Points, in no order, along strands that fork and pass close to each other.
Points whose rows are less than 122 apart are linked; no others are. Some points are linked to none.
felop: [ 21  10 -12   3 -29  -9 -27   9  20   9 -26   8  38 -12  -1  -6  -4  27
 -20  -6   9  -3  -5 -28  14  -9  43  18 -41 -21 -13 -32  11  14  11  24]
rifus: [-13 -17  33  19 -17 -17   4 -14 -31   4  50   5 -39 -15 -16 -48 -30  -3
 -12 -14   6  -8  23 -27 -24  21 -11  27 -17  -5 -21  -9  32  12  -9 -11]
dag: [ -1  45  21  44  26  10 -18  14  36  20 -15   0  10  13  10  10  31 -26
 -37  -1  28  -1  -8   0  46  -6  27 -22  10  47   9 -27  25 -34  11  30]
Dubu: [ -1  -1  18  34  35  -8  -8 -24 -10  37  39   2  -6 -23 -14   7  24 -15
 -21  43  40  15  11   6 -16   7  71   8 -22  40   1 -18  44 -29  38  24]
fabed: [ 24  52  -7  -2 -12  18 -24  34  24  17 -42 -49   7 -19  36  47  51  11
   9  25  13  13  10   9  60 -14  34   4  23  13  34  11 -17   8  25  15]
non: [-24   8   4   4  30 -14 -30  11  -5 -30  32  35  26  -7 -34  47  -5 -28
 -17 -55  55 -17   1 -21 -20  15  -7 -46  14  25   0  22   0 -39  -4  -3]
Lerup: [  1 -21  -5 -16 -13  27  18  31  -6   9   0 -47 -12 -24  13   0  25  24
  25  14 -20  -8 -16 -32   0   3  -8  19 -36   9   4  -9 -36  32 -15 -35]
sipad: [ -8 -48  30 -16  -8   3  17 -32 -40  15  19  16 -66  10   3 -66 -24  11
  18   2 -46  17  -4  40  -3  16 -21  65  16   3 -15 -36  -4   7 -15 -15]
Kigi: [-17   2  17  28  11  -5  17 -14  24 -27 -21  43   3  28   0 -17 -50 -44
 -29 -22  -8 -10 -11  21  -7   6 -37 -50  21   2 -22   5  25 -31 -45   3]
zudo: [-18 -24  18 -10   3  14   4 -37 -32   2  28  34 -45   6  12 -52 -54 -10
  35   7 -20   6   1  17 -31  28 -26  27   8  -3 -45 -18 -23 -15 -37 -29]
sova: [-25  27  -6  21  50   2 -39 -12 -20   9  44  32   6   7 -20  27  26 -16
 -17 -20  60 -27  17  11 -33  -2   0 -25  27  22  13  11   3 -50   7  10]
Tanu: [  8 -39  14  20  -2  -7  15 -15 -37  25  33  -9 -18 -11   0 -35  37  12
   4  47 -16  21  -1 -12 -20 -20  22  40 -36  29  10 -53  25  26  14  -7]
luget: [-34 -15  20 -25   9  19   3  30   6  -6  48 -16 -40 -24  -9  49  -5 -21
  13 -48  24   9   9   8 -12  49   0 -12  19  18  13  31 -18 -25  -7 -29]
pezil: [ -9 -17  22 -12  11  15  -3 -39 -15  37  44  24 -59   1   3 -24 -31  -1
  20   9 -18  31 -11  17  11  38  43  39 -18  18 -23 -65  18 -26   5  -4]
Zudib: [-17 -48 -14 -29 -24   6  -2 -16  -2  10  -5  20 -20  16  -9 -46 -47  18
 -21 -50 -52   9  -7  22 -17 -15 -28  31 -22 -38 -18 -10  -7  -3 -32   0]
liti: [-32 -16   2   5  -9 -14  32  -5 -22  -7  47 -21 -18  -6 -27 -34  -8 -32
 -52 -12 -10 -16  30  10 -40 -19 -67 -16  -2 -31   1  36  18  23 -25 -17]
maram: [ 10  59 -22  -5 -47  19 -21   6   3  -5 -68 -40 -17 -11  29   4   6  30
  -5  -8 -11 -16  27   4  47 -17 -12  11  34 -38  18  51 -21  24  11   1]
teme: [ 27   1   1  -3 -12 -16 -20  27  21  -6 -15   9  27  -9  -4  23 -30  19
  28 -17  16 -14 -18 -45   9  34  21   7 -32   0 -47 -22 -10  12   1  14]
fazil: [-22  13  -2  40  45  13  16  -6 -25 -10  38 -15  -2 -20  -6 -25 -15 -13
   0  23  30 -19   3 -41 -44   9 -18 -47 -54  12 -28  20  26  10 -36 -18]
Rup: [ 34  -9  20 -13 -36 -31   9  14  47 -12 -53 -15   1   5   4  -5 -15   8
 -14  -6 -38  15   8  32  32   2  -9  37  20 -19   0  -5  -7  32  34  27]
gola: [ 26 -15 -30   1  -3 -10  -7 -29 -16 -27 -44  12  46  16   6 -10 -39  38
  59  42  -7 -33 -22 -26 -46  -2 -25   4 -37 -23 -30   9 -34  10   1 -16]
nuta: [  9  17  10 -16   4  -9  -5   6  37 -19 -21  11  -3  23   6  19 -10  -4
  33  -5   7 -11   8  23   4  20 -14  -3  54   3   5  18 -13 -11  -2  11]
bod: [ -1  39  17  35 -12   8 -20 -44   6  40 -22   3 -27  17  12 -40 -23 -31
 -42  37  -8   9  22  24  16 -20  44 -13 -13 -20  -6   0  58  -4 -12  22]
bima: [  3  29  19  29 -16  13  27  34 -20  -7  -6 -59 -26 -46  26 -35  41 -14
   2  54  -1  15  24  -6  45 -24  14  15  14   8  26  48  28  49  19 -17]
gav: [ -6 -43 -27 -55  12  10  21  16   5 -13   9 -13  49  -1  -7  50  38   7
  14  -6  -7  10 -27 -10 -26 -25 -19 -24 -14 -10  26   3 -51  -5 -10 -12]
Vigu: [ 23  10  32   4 -43 -15  -4 -17  41   4 -38 -23  -8  -1  19  -4 -27 -13
  -6  25 -19  16  13  33   7  21  33   7   2 -28   0  10   5  15  17  10]
lalez: [ 11 -51   9  22  -9 -49   9   5 -29 -36  18  36  37 -16 -19 -33   3  20
  -7   6  -7  -7   2 -53 -22 -28 -33  36 -11  16 -10 -49  16  16  12   4]
satos: [  8  43  -7 -12  10  40 -18  19 -40  30  -5 -33 -17 -25  22   2  33  41
  57  64  28 -13  19  -6  14  -9  55  11   6  10  21  41  23  15   6 -20]
Nonum: [-29 -20  44  -5  30  15  45   1   4 -16  31 -25 -44  -1   9  -2  15 -31
  34  25  -5  22  -2  48 -24  31 -23 -23  32  30  28  25   0 -10 -16 -38]
Guv: [ -6 -39  65  26 -16 -51   6 -14   0 -23  38  10 -20 -13 -19 -24 -25 -31
 -25  -4   7  23  31  11 -34  20   6  18 -12   0   8  -8  48   2  23  -7]
vusit: [  5 -26  -7 -14 -21 -11  -8 -10  -4  52  29  -2  -5 -18 -14  18  34  23
 -30  -2 -22  25  -3  10   7 -14  69  32 -51   2  27 -49   8  14  44   9]
darav: [ -7  -6  38  15 -11  15  40   1 -37  11  17 -54 -54 -21   6 -59   9 -12
   3  53 -17   5   5  -1  11  -2   0  21  -5   6   5  22  34  36  -5 -24]
Rav: [  5  67  18  21  17  35 -27 -16 -11  20  -1   1 -42 -14  15 -10 -36   7
  42  37  40 -28  11 -18  31  38  52   9  13  15 -21  19  36 -21   1  -2]
Fof: [-11  25   0 -11  20  22 -15 -39  -9  61  19  25 -69  10  -1 -30  -1  -7
 -12  15 -18  21  -2  28  38  14  51  23  23   9   1 -28  46 -22   6  19]
Tafez: [ -3   7 -17   0  -9  40  22  15  38   7 -36 -23   0   9  10  21   5 -12
 -60 -43 -26  10 -22  14  35  -8   2 -33 -26 -19   4 -17  -4 -18 -39  11]
domas: [  4 -17 -19 -40  -9  -4 -15  13  40   5 -14  18  18  24 -21  49 -19 -10
 -27 -82 -11  24 -21  11  22  12  13  -5  -5 -24 -12 -10 -24 -20   2  39]
gomet: [ -3   2  -7 -25  11  -2 -14  -4   5  37  16  -8 -17  -7  -6  38  72  -5
  -3   0   8  16   6  43   7  -1  43  12  39  20  46  -2 -12  -5  46   5]
Vude: [ -6 -48 -35 -16  13  -8  -5 -35 -10  22  41  24  10  11 -19  10  54   5
 -30  -7 -10  19   5  27 -49 -27  12   1  11  -2  25 -33  -1 -25  10  29]
Dor: [ 10 -21  27  -5   0  -4  34 -12  36 -15 -36 -24   5  15  25 -10 -23 -20
  32  55 -37   2 -15  56 -27  10 -22 -18  20  -3  -6  23 -25   3 -17 -16]
tun: [ 10  65  13  -1 -10  35 -44  16 -22  25 -34 -54 -25 -19  28  27  40  12
  26  34  27   1  33  16  48  -6  49  -5  28   3  35  62   9   0  18 -10]
Nid: [ -8  41 -21  56  30  10 -18 -41 -23   6  10  34  13  19  -1 -17 -12 -15
 -16   8  36 -26  -5  -4 -33  -2  21 -44 -23 -13 -28  -8  35 -24 -23   7]
Lik: [  8   9 -22 -16   4   2 -37 -35  33  -3 -31  30  34  46 -14  19 -37 -15
 -20 -60  -4  16 -14  35  -7   3   0 -17  -1 -44 -21  19 -24 -41 -15  33]
Dimo: [  8   3  28  34  20 -31  14  26  56 -19 -11  23  28  15  -4  16  -2 -27
 -27   6   8  14 -11 -12  28   6   8 -23  -8  50  -2 -48  34 -13   3  21]
tufi: [  2   2 -32   1   6   8  23   6  12 -15 -48   8  38  16   7 -41  -4  34
   7  22 -28 -34 -23 -10  14 -44 -41   7  17  -1 -13   8  -4  12 -11   2]
dig: [-15  32 -36  12 -20 -15  -9 -11 -41 -18  25   1   8   4 -16 -14  17  -6
 -35  -6  24 -29  40 -12 -12 -37 -48  -7  26 -39  35  46  -4  25  20  -8]
gub: [ -1 -34  18  -2  10 -12  37   1   6  14   0  22 -33  23   5 -44   7  12
  20  19 -41   3 -22  30   5   2 -17  35  26  48  -1 -47  14   8  -2  -4]
tomiv: [ 27 -37  50 -13 -36 -14   3 -16  17   2 -15 -23 -18   8  18  -8 -43 -11
  23  27 -38  36 -10  41  -9  39  20  27 -29 -31 -17 -13 -21  23  10  -8]
gekos: [ 17  32  10   9   6   8 -22   9  15  22 -11  13 -16  -8  13  -4 -29  30
  51  13  33 -29  -9 -34  24  46  44  24  -6  19 -45 -21  15  -3  -1  12]
Nuli: [-20 -35 -17 -15 -17  -6  18 -21 -18 -13   4   9   6  13 -12 -33 -29  -6
 -29 -23 -38 -25   0  17 -40 -24 -54 -10   8 -48  -6  27 -16   5 -25 -14]
fitu: [ -1  43 -46  22   4   2 -11 -12 -29 -36 -52  19  53  39   5  -9   5   6
 -28 -38  16 -40  -8 -27  46 -45 -59 -17  13 -49  24  23 -14  -3  18  -2]
Raru: [ 18 -35  26   1 -11  -5   0 -31 -21  38  29 -16 -18 -14  -3   8   7   7
  14  45 -17  39 -13  16 -20  21  66  33 -65  12  12 -44  -4   4  35 -10]
Bukik: [ -5  -5  -8  -3 -37  13  -1  -3   6 -12  -1 -40  25 -25   7  12 -19  -8
 -15  11   2 -12   9 -23 -33   8   9 -23 -55 -54  -6  34 -29  19 -13 -26]
vovi: [  9 -57  25 -26  -6 -19   4   3  22 -11   4 -14  15  -1   3  49 -46 -42
  23   4 -21  37 -25   7 -36  37  -6 -39 -37  -2 -20   5 -45   0 -20 -14]
mutu: [  3   0 -26  -9 -26   5 -14 -58 -23  21   2   4 -17   2   5 -33 -21  19
  14  25 -12  -7  13   8 -42  -2  15  16  -6 -50 -12  20 -10  11  -2  -4]
Gom: [ 13 -35  39 -14  -4 -42  23  33  42 -31  22 -16   8  -3 -20  60  14 -39
   7 -13  -4  39  -5  15  -2  41  -3 -17   8  34  22  -1 -15   8  38   0]
kab: [-24   9   7  -8 -26   4   3 -27 -16  15  51 -29 -51 -14 -17 -21 -12 -34
 -42 -25   3   5  43  16 -22  15 -16  -2   6 -54   6  45  10  16  -6 -14]
Sabe: [-10 -35   1 -18   9 -16   0 -48 -12  27  51  30 -41  12 -11 -14  26 -10
 -16  -3 -15  34  17  46 -33   6  18  25  40   1  26 -28  16 -19  22  15]
zumo: [ -1 -27  -1 -11   4 -16  45  55  27 -29  10   4  25 -11  -6  19  29  -1
 -12 -19 -16  14 -16 -25  35  -9 -42   3  22  40  20 -29 -13   7   7  -2]
notav: [ 16  46   5  16  -4  12   2  28  42  21 -36 -29 -15  -6  29  28  24   7
 -19  -3   6   2  -5  -2  70  14  32   3  12  35   3 -24   5  -8   7  28]
silil: [ -5 -18  -6  13  28  -5   2   0   0   2   4  66  -1  18 -15 -33 -14  21
   5 -31   1 -12 -30 -25  -8   5  -1   4  -6  35 -37 -67  38 -21 -36  18]
popav: [  6  10 -31  10  15  25  15   2  29  22 -46  16  24  23  14 -37  15  32
   2  14 -19  -7 -35  -9  18 -30   8   3 -19  11 -20 -36  13   7 -35  17]
diz: [ 19 -34  32  -2  12 -23 -12  -5  -3  21  30  35 -26   5  -6   7 -25   6
  45  -1   3  26 -15  -3  -4  58  31  37 -16  44 -35 -60   0 -15  14   4]
duba: [ -2  14  34  24  23  -2  31  40  33 -44  -7 -26  10 -20  14  14  15 -15
  13  25  19   4   7  -9  12  14 -21 -24  20  48  20  18   7  -3  -2 -16]
kot: [ 14  43  35  20  -6  -5  18  23  30 -40 -44 -31  -3   3  27  10   0  -8
  19  29   8 -13  16  30  23   2 -30 -13  59  19  18  36   4   2   5  -7]
bego: [-10 -43   8  -4  -7  -6  45  45  12 -20 -14   4  35 -12  -4 -11  -9   0
 -37 -18 -40  -2 -33 -29  29 -34 -51   2 -18   3  -9 -33   6   8 -24  -4]
geba: [ 18  20 -39  30 -13 -11 -29 -14 -26   8  -5  14  53  -7  -8 -13  27  15
 -38  14  19  -4   8 -23  -9 -49  36   2 -30 -31   0 -23  16  15  13  28]
Ger: [ 25  27  -9 -14   5   3  12  49  27 -48 -43 -11  55  -5  15  47 -11  29
  28   3  12 -23   0 -38  33  -9 -43 -16  15  -4   6  23 -29   8  -4   0]
Detu: [ 10 -27  -6 -24   0  -9  21  37  29 -12 -35  17  -2  27 -10  12 -63   2
   3 -71 -35   7 -33  -7  28  10 -45  -2  14   6 -55  -7  -7  -7 -30  33]
pepo: [-14  -7  41  -3 -20  24  24   0  17  16  30 -30 -70 -23   8  26 -55 -33
  -8 -28 -16  43   1  19  20  71  25  -1 -31   4  -7  -7   1 -22  -2 -23]
fibik: [ 18  25   7   6 -23 -23 -25 -39 -33   9 -29  17 -18   9   4 -35  39 -16
  15  53  -3  11  36  25  10 -23  42  25  50  -7  18  35  31  12  35  15]
Bev: [-13  42 -38 -21 -10  41 -18  -3 -17  31 -35 -20 -35   3  19 -19  27  37
  13   5 -14 -23  20  11  21 -31  -7   6  36 -26  23  50  -9  25 -13  -5]
keni: [ -8  66  -8  25   3  42 -37  17  -7  20  -4 -27  -7 -21   7  24   2   8
 -14 -16  57 -37  16 -20  27   5  29 -15  -8  -3  -3  29   3  -9   3  -1]
zopod: [ 24  34 -25   3  13 -14 -42   6   5   0 -25  24  51   6   4  19  33  34
  34  24  44 -23   7 -11   7 -20  28  13  23  18   8  -6 -11  -5  30  25]
kon: [-29   2  10  25  54   4  17  27   4 -33  27   1  21 -22  -2  -4  21  -4
  13  22  32 -13   6 -43 -18  -8 -30 -36 -11  53   5  13  16  -3 -23 -21]
Dob: [ 18 -38  44  19 -18 -70  -6 -15 -14 -44  16  23  21 -12 -14 -19  -1  -7
  17  18   5   6  14 -10 -47  16  -7  29  12  18   1 -19  12   9  35  -2]
pobep: [-24  20   6  -3   7  30  -7  51   5 -15  21 -35 -17 -41  -3  39   8  14
  11 -30  45 -19  21 -34  12  26   2 -10  -1  16  10  33  -6  -3  -6 -20]
pufe: [ 13 -31  18  12  -5 -25  16 -26 -10 -30 -35  -7  33   7  17 -32 -31   6
  46  65 -31 -31 -14  21 -46 -10 -43  -1  -2  -4 -16  27 -25  13  -5 -31]
vofol: [-12 -58  -4 -28 -23  16  23  21   8  17 -17   3 -29  20  -5   2 -60  -4
  -2 -69 -58  27 -33  10  14  10 -40  13 -26   5 -27 -26 -23   1 -43  -2]
nimek: [  4  -3  23 -32   1 -12   9  23  26 -17  21 -20  -9   4  -5  55  53 -15
  16  -7   8  26   2  56   3  28   1  -7  55  22  53  12 -22   0  41  -7]
Depi: [  0   2   8 -16 -16  22   1 -27 -50  28  20 -26 -56 -12   9 -50   2  10
  32  39 -14  -5   4  -5 -11   6  18  39   0 -21  -7  11  11  25  -9 -24]
fasis: [-14  26 -77   4  -2   5  -3 -25 -51 -12 -21  17   5  27  -8 -33  -6  23
 -21 -26   5 -55   6 -12   0 -29 -59  -3   6 -55   9  30   2  21   7  -8]
fovud: [-10  -6   4  32  52  -9 -22 -26 -31  17  66  24  -3 -35 -26  19  11 -16
  -7   8  58  -2  20   3 -57  22  35  -7  -9  24 -19  -1  25 -47  23  21]
bet: [ -6   4 -14   6  25  20   0 -13  33  30 -23  39 -10  33   3 -25 -16  10
 -16 -23 -21  12 -27  25  15  -1  22  -5  -8   8 -19 -50  27 -24 -36  25]
varu: [-21  42 -11 -20   6  38 -29 -14  25  11  -7  19 -35  23  13  13 -29  -8
   7 -38  11  -9  12  36  18  27  -4 -13  44 -10  -8  19 -22 -43 -31   8]
Mazi: [ 11  33 -35  14   5  13  -6   3 -53  24   7 -12  -7 -18  15 -23  56  19
  33  82  19  -6  32 -20  -5 -51  37   8  -4   6   8  34  24  32   8   0]
pif: [ -9  11 -56 -21  10  22 -11   1 -18  22  17 -15  23  -4  -4  -5  70  10
 -31   8   2   3   4   1  -7 -65  -6 -10   2 -28  35  10 -20  19  -6   7]
miman: [  6  16 -28  41  38  -8  -5 -17 -18 -32  -8  33  69   3  -8  -1   9   4
  -8  21  28 -25 -22 -37 -27 -25  -1 -47 -29  -3 -14 -14  21 -16 -14   1]
risef: [-25   3   6  17  -2  28  49  13  30  15  -1 -31 -41   1   9  -9   9 -25
 -69 -18 -32  11  -7  18  21 -12 -20 -30  -4   7  18  -4  19  -8 -34  -2]
kabis: [ 38 -26   5 -27  -6 -25   7  25  67  -8 -38  -6  12  43 -10  37 -28   3
 -17 -32 -46  39  -9  21  24   4   0   9  -4 -19 -12  -8 -23  14  31  52]
sugu: [ -4 -15 -35 -59 -20  27  -3  19  16  -3 -17 -12  -6   6   0  35 -37  24
  31 -56 -15  -2 -14  -4  -4  17 -28   2  11 -33 -17  39 -55  -8 -27  -1]
Zubi: [ 30 -37  32  -1   9 -20  34  19  39  -1 -36   0 -16  36  12 -15 -39   9
  27  19 -58  16 -25  37  17  17 -26  23   3  32 -33 -33  -8  15   6  17]
Fot: [ 31  26 -11   1  -5 -27 -25 -12  19   7 -50  16  21  25  10  -8  39  13
  32  48   6   7  11  21  16 -25  32  25  51  15  15   6   4  14  36  31]
fev: [ 11 -26 -11 -15 -18 -39   1   9 -36 -59  -6  19  49 -20 -15   4 -18  29
  27  -8   6 -37  -4 -62 -18  -5 -53  14  -7 -11 -12  13 -29  24  14 -30]
bar: [-13  19 -18 -20  -7  -6 -32  -9 -32  -1  36   0 -16  -3 -19   9  44   7
  -6 -20  32 -17  45   9 -15 -14  -4  14  50 -14  39  32  -7   5  27  -2]
fuf: [-23  17 -15  16  22  30  -1 -24 -19  14  34   8 -14  -3   2 -17 -35 -13
   0   0  20 -14  -5  -5 -45  15   7 -40 -42 -27 -40   9   5 -15 -50 -14]
Nekek: [  9  57  -3  24 -20  -7 -49 -37 -29  20 -36  -6   1  32  23  -9  34 -37
   3  54  10  -1  45  31   7 -45  17 -17  30 -15  33  57   4  -6  33  10]
kuvu: [ -8   6   1  20  25  18  27   7 -21  18  31 -33 -18 -19   8 -30  43   1
  22  66   9  10   3 -23  -7 -16  28   5 -21  39   9   2  24  25   1 -15]
Dagug: [  7  -2 -15 -41  11   7 -19  -3 -14  21  13  14 -34   1   4   1  38  52
  67  -2  12  -6  -3  13   3  20  28  52  52  24  12 -14  -6  -3  24   6]
bez: [  9  44 -40  44  -7 -18 -50 -20 -42 -14  -6  16  52   1  -8  19  11  -1
 -29  -8  57 -35  18 -29  -9 -18  19 -15 -21 -39  12  12   1  -4  45   7]
levur: [ -2  23 -46  -2  -7  11 -41 -59  -1   6 -30  28  16  27   0 -12 -34  13
   3 -16   8 -13   4  25 -23   5  17  -2  -4 -52 -20  19 -21 -24  -1  16]
tepe: [ -6 -10 -19  -7  -6 -11  11  20 -23 -46  17  17  61 -22 -21  11   4   5
 -20 -36  23 -20  -6 -66  -2 -23 -37 -14 -16 -32  -2  12 -12   7  -5 -15]
vide: [-15 -15  22  41  28 -30  -1  -2  15   0  32  33  11  -2 -19  -8  13 -16
 -39   3  21  17   6  -7 -11  -9  31  -5 -29  39   8 -55  63 -15  13  21]
sovez: [ -7 -29  52  21  -7  -7   4 -11 -30  -3  12  27 -37  -1   1 -49 -68   0
  21   4  -9 -12  -7 -19  -6  35 -25  32 -19  20 -49 -31  15   4 -40 -25]
fif: [ -2 -31  52   1 -20 -11  44  21  24  -8  26 -36 -35 -19  -7  44 -15 -34
   5 -27 -21  49  -9  18   3  62   4 -21 -27  37   6   3 -12  -4  17 -25]
Lebap: [  5 -29   2 -16  24 -21  15  48   9 -15  26  10  30  -9  -8  38  37   7
  29  -3   6  10 -29 -42   8  11  -5   0 -11  68   6 -39 -21   5  11  -7]
gamu: [ 12  67  -4  18 -12  11 -36 -33   4   6 -52 -18   9  21  28   8 -12  -7
  24  45  23 -22  22  24   7  -6  23 -24  15 -17  13  46  -6  -7  11  -6]
Vopok: [-14  27  -2  18 -12  13   2 -11   7  23  -6 -13 -17   4   5 -23  14 -19
 -46   7  -2  -6  18   4  12 -20   8  -8   5 -10  12   7  26  14 -14   5]
Futu: [ 12 -58  -1 -26   0 -37  -6  -9  -4 -18 -14  44  45  19 -23   9 -48  -1
  10 -49 -19  22 -35 -23 -24  -8 -14  -1 -31  -8 -44 -32  -1 -12 -21  26]
zibu: [ 15   4   5   2 -26  15  28  51   3 -20 -10 -53   1 -44  33  -5  33  19
  25  34  -7   2   5 -16  25 -13  -9  18  10   2  26  16 -11  44   6 -28]
kadoz: [-17 -13 -20   1  13  18  39  49 -14 -22  32  -6  31 -27 -15 -16  21  -2
 -48 -34  -4  -4 -15 -54  17 -38 -45 -15 -27 -11   0 -10   5  20 -34 -13]
digik: [  2 -21  -7 -10 -40 -10  10   8  -2  20  22 -35  -4 -32  -1  -5  48   3
 -38  10 -28  35  13   2  10 -24  27  29 -22 -16  47 -12  -2  47  38 -11]
tova: [-32  -9   9  -8  14  32  10 -10   6  33  57 -10 -53 -15  -9  18  -4 -34
 -20 -24   0  24   7  24  -4  37  19 -14 -14   0   7   1  -4 -24  -5 -17]
lemin: [ -6 -19 -13 -21   6 -32 -12 -13   3 -20  28  27  28  10 -24  19  54  -5
 -24 -17  18  -1  23   8 -24 -25 -10   8  52   3  40  -8 -11 -17  25  16]
rola: [ 12 -49  -9 -48  -6  -9  12  30  -4 -20 -33  10  38  10 -18  33 -49   7
  18 -67 -17  15 -45 -51  13  -4 -38  -7 -10 -11 -54   3 -32  11 -22  14]
zagul: [  7 -29  24   2  27 -23  -8  23  -4   5  44   8  -3 -26 -14  33  22  14
  45   2  32   6 -17 -23  -9  45  33  27 -18  68 -10 -41  -4  -7  36  -6]
Lovur: [-10   3  -5 -35  18   8 -23 -36 -10  61  35  24 -52   0 -12  15  34  -5
 -12  -7  -1  24   4  56  18  16  56  26  45   7  26 -23   5 -36  37  17]
visub: [ 33 -22  61   9 -20 -17  39  -5  19  10  -6 -18 -37  19  10   0 -24  -7
  22  26 -47  42 -24  48  23  33  14  21 -20  24  -1 -43   4  20  28  -9]
Mopu: [ -1 -10  51  17  -2 -19  25   7  38 -32 -17   4 -24  -3  11   3 -75 -43
   6  -5 -19   6  -2  16  -3  48 -37 -28  24  18 -37  13  11 -13 -28  -8]
guf: [ -3  10 -20   8  11  28   5   1   9 -14 -23  -4  48  10 -10  14   0 -17
 -37 -35   0  -6 -24  -9   1 -16   5 -49 -36 -39 -11  -1  -5 -16 -41   1]
Ber: [  7 -58  -3  -3  12 -28  -2 -26  -1  -9 -10  59  18  32 -15 -32 -35  26
  12 -16 -31   9 -21   6 -35 -16 -31  27  -7   8 -32 -49  14 -23 -21  25]
Vamid: [  1   6   5 -11   6 -12 -21  17  19 -34  -4   4  56 -10 -10  65 -13 -18
   1 -18  39 -12  -7 -22 -19  19  -1 -47 -15  -6  -7  31 -22 -22  -1 -10]
feru: [ 16 -14   0  -5 -23 -20  16  20   2 -33 -40   5  22  -3  -1 -25 -41  28
  23 -13 -21 -42 -12 -28  15  -2 -51  24  11  -2 -36   8 -18  23   0  -6]
Sidib: [  0  43 -40  28  37   5 -23  -3 -26 -20  -9  21  60  12   6  15  29  23
  19  42  42 -31   1 -25 -12 -42  -7 -32   3  10  28   6   3 -13   6  -1]
Gez: [  1  65 -29   2 -14  22 -41  -2  -3  -9 -48 -17  26  19  20  14  14  10
 -18 -32  17 -30   6  -8  37 -32 -29 -24  16 -32  29  36 -28 -13   7   7]
sazo: [  5  -6 -33 -35   7  14  -4  -7   2 -19 -26  -5  58  10   5  29  -3  31
  37  21   0 -22 -14 -11 -38 -20 -16 -24 -20 -31   4  28 -45  -4 -20 -14]
kiro: [-14 -26   0 -12 -28  31  40  20   3  25   1 -38 -43 -15   9 -19   9   9
 -28 -14 -48  -1 -18  -3  18  -2 -19   9 -25   0   4 -16  -9  24 -23 -22]
foten: [-37  30  -4  11  12  30  -2 -21   3   1  10  42 -40  25   6 -25 -46 -31
 -21 -44   9 -10  13  18   2  25 -24 -30  26 -18 -23   7  10 -40 -46  -2]
kekil: [-11 -24 -34 -21 -10   0  22   1 -17  26  34 -32  -2 -10 -10 -25  51 -10
 -57  12 -36  17  12  12 -19 -54 -20   0 -20 -34  33  -2  -2  42  -8  -6]
maf: [ -2  62 -22  43   0  18 -31  27 -24 -16  13 -22  45 -30   5  15  15   2
 -22   0  59 -27  24 -49  24 -24  -1 -22 -31 -24  22  37  -8  13  20  -8]
Fisil: [-17  -4 -31 -48  18  27   4  23  -1  -7  16 -21  25   6  -1  30  55  23
   5   3   6  -9  13  11 -20 -40 -23 -17  37  -1  59  27 -29  -2 -15 -21]
zovar: [ 18   0 -10 -25  -5 -21 -23  47  26 -16 -10  23  28   1 -20  56 -14   2
  -3 -66  22  -3 -14 -38  33  26   9  -2   7   5 -29 -15 -15  -7   7  39]

A fork is a point with three links, a tip a point with one. Leave the first point through the second and follow the links. Name the first fork or tip that comes.
Nekek, fibik -> Mopu
geba, bez -> Lovur
kadoz, tepe -> kab
Dor, pufe -> kuvu
Dob, Guv -> domas
varu, nuta -> gamu
Raru, vusit -> Dor
fabed, notav -> Vamid
Rup, Vigu -> lalez

A fork is a point with three links. Follow the links from the first point to the second and name the forks in between, in order.
notav, Fof -> kuvu darav domas teme Lovur
sazo, teme -> kuvu darav domas
kekil, Dubu -> kuvu
keni, Sabe -> Lovur
bima, diz -> darav domas teme Lovur
guf, zovar -> risef darav domas
Gom, Fisil -> teme domas darav kuvu
visub, Rav -> domas teme
bet, kabis -> Lovur teme domas

Follow the links from the first point to the second, and from the first to the third. Name the last point that the two ways share.
levur, Guv, feru -> domas
rola, bez, dig -> Lovur
Fisil, bod, domas -> darav
non, Vopok, maf -> darav
fabed, zudo, Lebap -> domas
Zudib, keni, fasis -> Lovur
